A landscape with many valleys, sampled at points; each row gives a point and its height.
A ball rolls from a point to whichever of its 6 nearest points has the largest drop for the distance, and stops where none of them is lower. Distance is the straight distance between rows; heights are no part of it.
(56): [112 119 135 167  94 124 128  81 105]  (h 41.2)
(290): [158 161 146 141 106 126 141  98 113]  (h 63.0)
(693): [ 99  98 107 131 178  99  84  95 121]  (h 55.3)
(14): [ 83  98 124 175 118 112 113  92 125]  (h 34.7)
(661): [127 106 169 144  89 160 170 115 126]  (h 52.6)
(280): [158 157 142  52  96 168 136 162 155]  (h 45.5)
(868): [131 124 149 133  73 150 150 101 110]  (h 44.7)
(599): [136 173 139  64  54 170 135 137 153]  (h 51.9)
(524): [ 95 111  90 148 148 128 113 169  79]  (h 29.3)
(207): [152 133 117  82 160 141 132 179 101]  (h 36.5)
(550): [105  75 122 126 199 111 105 112 142]  (h 77.7)
(94): [154 158 134  78  71 163 145 124 126]  (h 50.7)
(814): [146 166 138 174 116  91 127  91 167]  (h 16.8)
(156): [ 92  65 121 111 122 160 118 114 102]  (h 17.6)
(839): [157 151 100  86 156 134 116 154  92]  (h 46.6)
(766): [135 147 136 174 108  82 134 107 209]  (h 26.8)
(537): [155 158 157 154 152  98 147 120 168]  (h 26.5)
(512): [165 158 143 103  88 144 141 118 111]  (h 61.1)
(722): [151 137 162  77  85 181 167 150 152]  (h 61.2)
(520): [139 131 114  57 138 164 124 193 117]  (h 38.9)
(613): [ 93  78 134 117  83 169 138 123 106]  (h 23.6)
(298): [118 118  92 105 152 138 113 178  80]  (h 26.7)
(10): [113 104 149 106  65 175 152 122 128]  (h 38.0)
(413): [ 90  67 140 127  99 170 140 123 114]  (h 22.4)
(66): [103  63 123 113 173 139 113 117 109]  (h 29.5)
(564): [147 149 119 130 186  96 122 154 139]  (h 39.6)
(515): [166 160 130  61 110 159 136 159 119]  (h 46.7)
(281): [ 76  67 128 161 175 115 111 115 150]  (h 47.9)
(615): [ 90  74 113 117 123 146 104 107  91]  (h 14.1)
(316): [143 138 106 106 169 123 119 166  97]  (h 34.6)
(18): [167 164 113  69 123 149 124 151 105]  (h 43.9)
(399): [125 117 107 102 168 137 121 181  93]  (h 30.6)
(538): [150 155 147 157 141  83 143 123 208]  (h 33.7)
(80): [113 116 135 129  67 153 134 102 104]  (h 34.4)
(485): [142 143 156 146 103 123 152 104 120]  (h 60.4)
(850): [158 172 122 142 163  76 123 132 185]  (h 28.2)
(338): [149 166 141  56  73 172 139 151 154]  (h 46.8)
(26): [159 155 117 127 182  99 117 146 125]  (h 43.8)
(20): [163 181 122 151 151  76 115 117 180]  (h 29.9)
(804): [151 161 147 163 131  95 142 106 165]  (h 22.7)
(372): [165 149 163 122 147 130 164 139 128]  (h 62.8)
(866): [150 160  84 121 170 115  98 144  90]  (h 42.2)
(253): [108 126 131 100  43 173 129 114 126]  (h 52.4)
(303): [104 122  76 114 126 146 108 173  70]  (h 17.8)
(266): [117 130  95 143 183 108 107 172 109]  (h 38.1)
(206): [ 98 108 100 141 145 137 123 177  86]  (h 33.1)
(616): [ 94  96 152 186 121 119 144 104 154]  (h 50.8)
(215): [149 174 132 170 111  97 127  85 153]  (h 26.4)
(344): [162 150 152  95  89 156 154 131 121]  (h 56.4)
(331): [ 90  90 132 155 112 136 129 101 113]  (h 28.8)
(17): [ 97 125 129 183 107 102 117  79 129]  (h 42.8)
(889): [146 131 121 115 184 115 129 167 113]  (h 17.7)
(365): [115 111 159 169 110 122 153 103 138]  (h 49.7)
(187): [ 76  89 122 189 129  92 118 105 179]  (h 47.5)
(824): [ 79  98 104 173 137  92  89  91 143]  (h 53.6)
(342): [175 166 136 117 148 115 133 127 116]  (h 66.7)
(807): [ 98 129 112 190 100  88 100  77 168]  (h 51.1)
(572): [153 169 124 160 124  78 127 114 204]  (h 25.2)
(198): [167 153 155 117 139 127 155 136 124]  (h 54.4)
(668): [ 99 131  72 141  97 152 110 157  65]  (h 37.6)
(532): [119  79 122 111 195 124 104 113 126]  (h 51.2)
(711): [120  85 109  96 178 124  93 105 101]  (h 34.0)
(262): [151 160 124 138 174  80 123 147 196]  (h 33.6)
(755): [112 125 151 184 109 108 136  90 149]  (h 47.8)
(117): [ 94 100 132 163 106 130 118  95 106]  (h 32.0)
(63): [104 128  81 141 156 121 101 164  80]  (h 32.8)
(709): [ 88  59 140 145 133 160 137 119 114]  (h 23.2)
(549): [166 167 103 129 177 101 107 138 120]  (h 52.9)
(863): [ 88  76 112 135 149 121  98 101 102]  (h 23.4)
(496): [163 168 125  48  91 163 128 154 140]  (h 47.0)
(492): [166 141 158  92 128 151 160 154 127]  (h 19.5)
(195): [168 150 144  71 103 162 155 149 132]  (h 41.9)
(846): [ 77  94 121 180 137 100 109  97 153]  (h 41.8)
(707): [130 140 152  84  55 176 149 134 148]  (h 53.9)
(667): [162 170 149 147 145  96 138 117 149]  (h 29.7)
(349): [ 86 120 111 164  98 146 142 174  84]  (h 43.1)
(535): [156 151 167 149 145 115 155 127 149]  (h 40.9)
(676): [ 83  68 130 146 159 127 117 115 124]  (h 35.8)
(424): [167 156 148 127 162 107 144 135 135]  (h 43.0)

Where does a ball stop that starts at each point below?
(424) => (814)
(18) => (889)
(616) => (615)
(661) => (615)
(707) => (615)
(342) => (814)
(20) => (814)
(866) => (889)
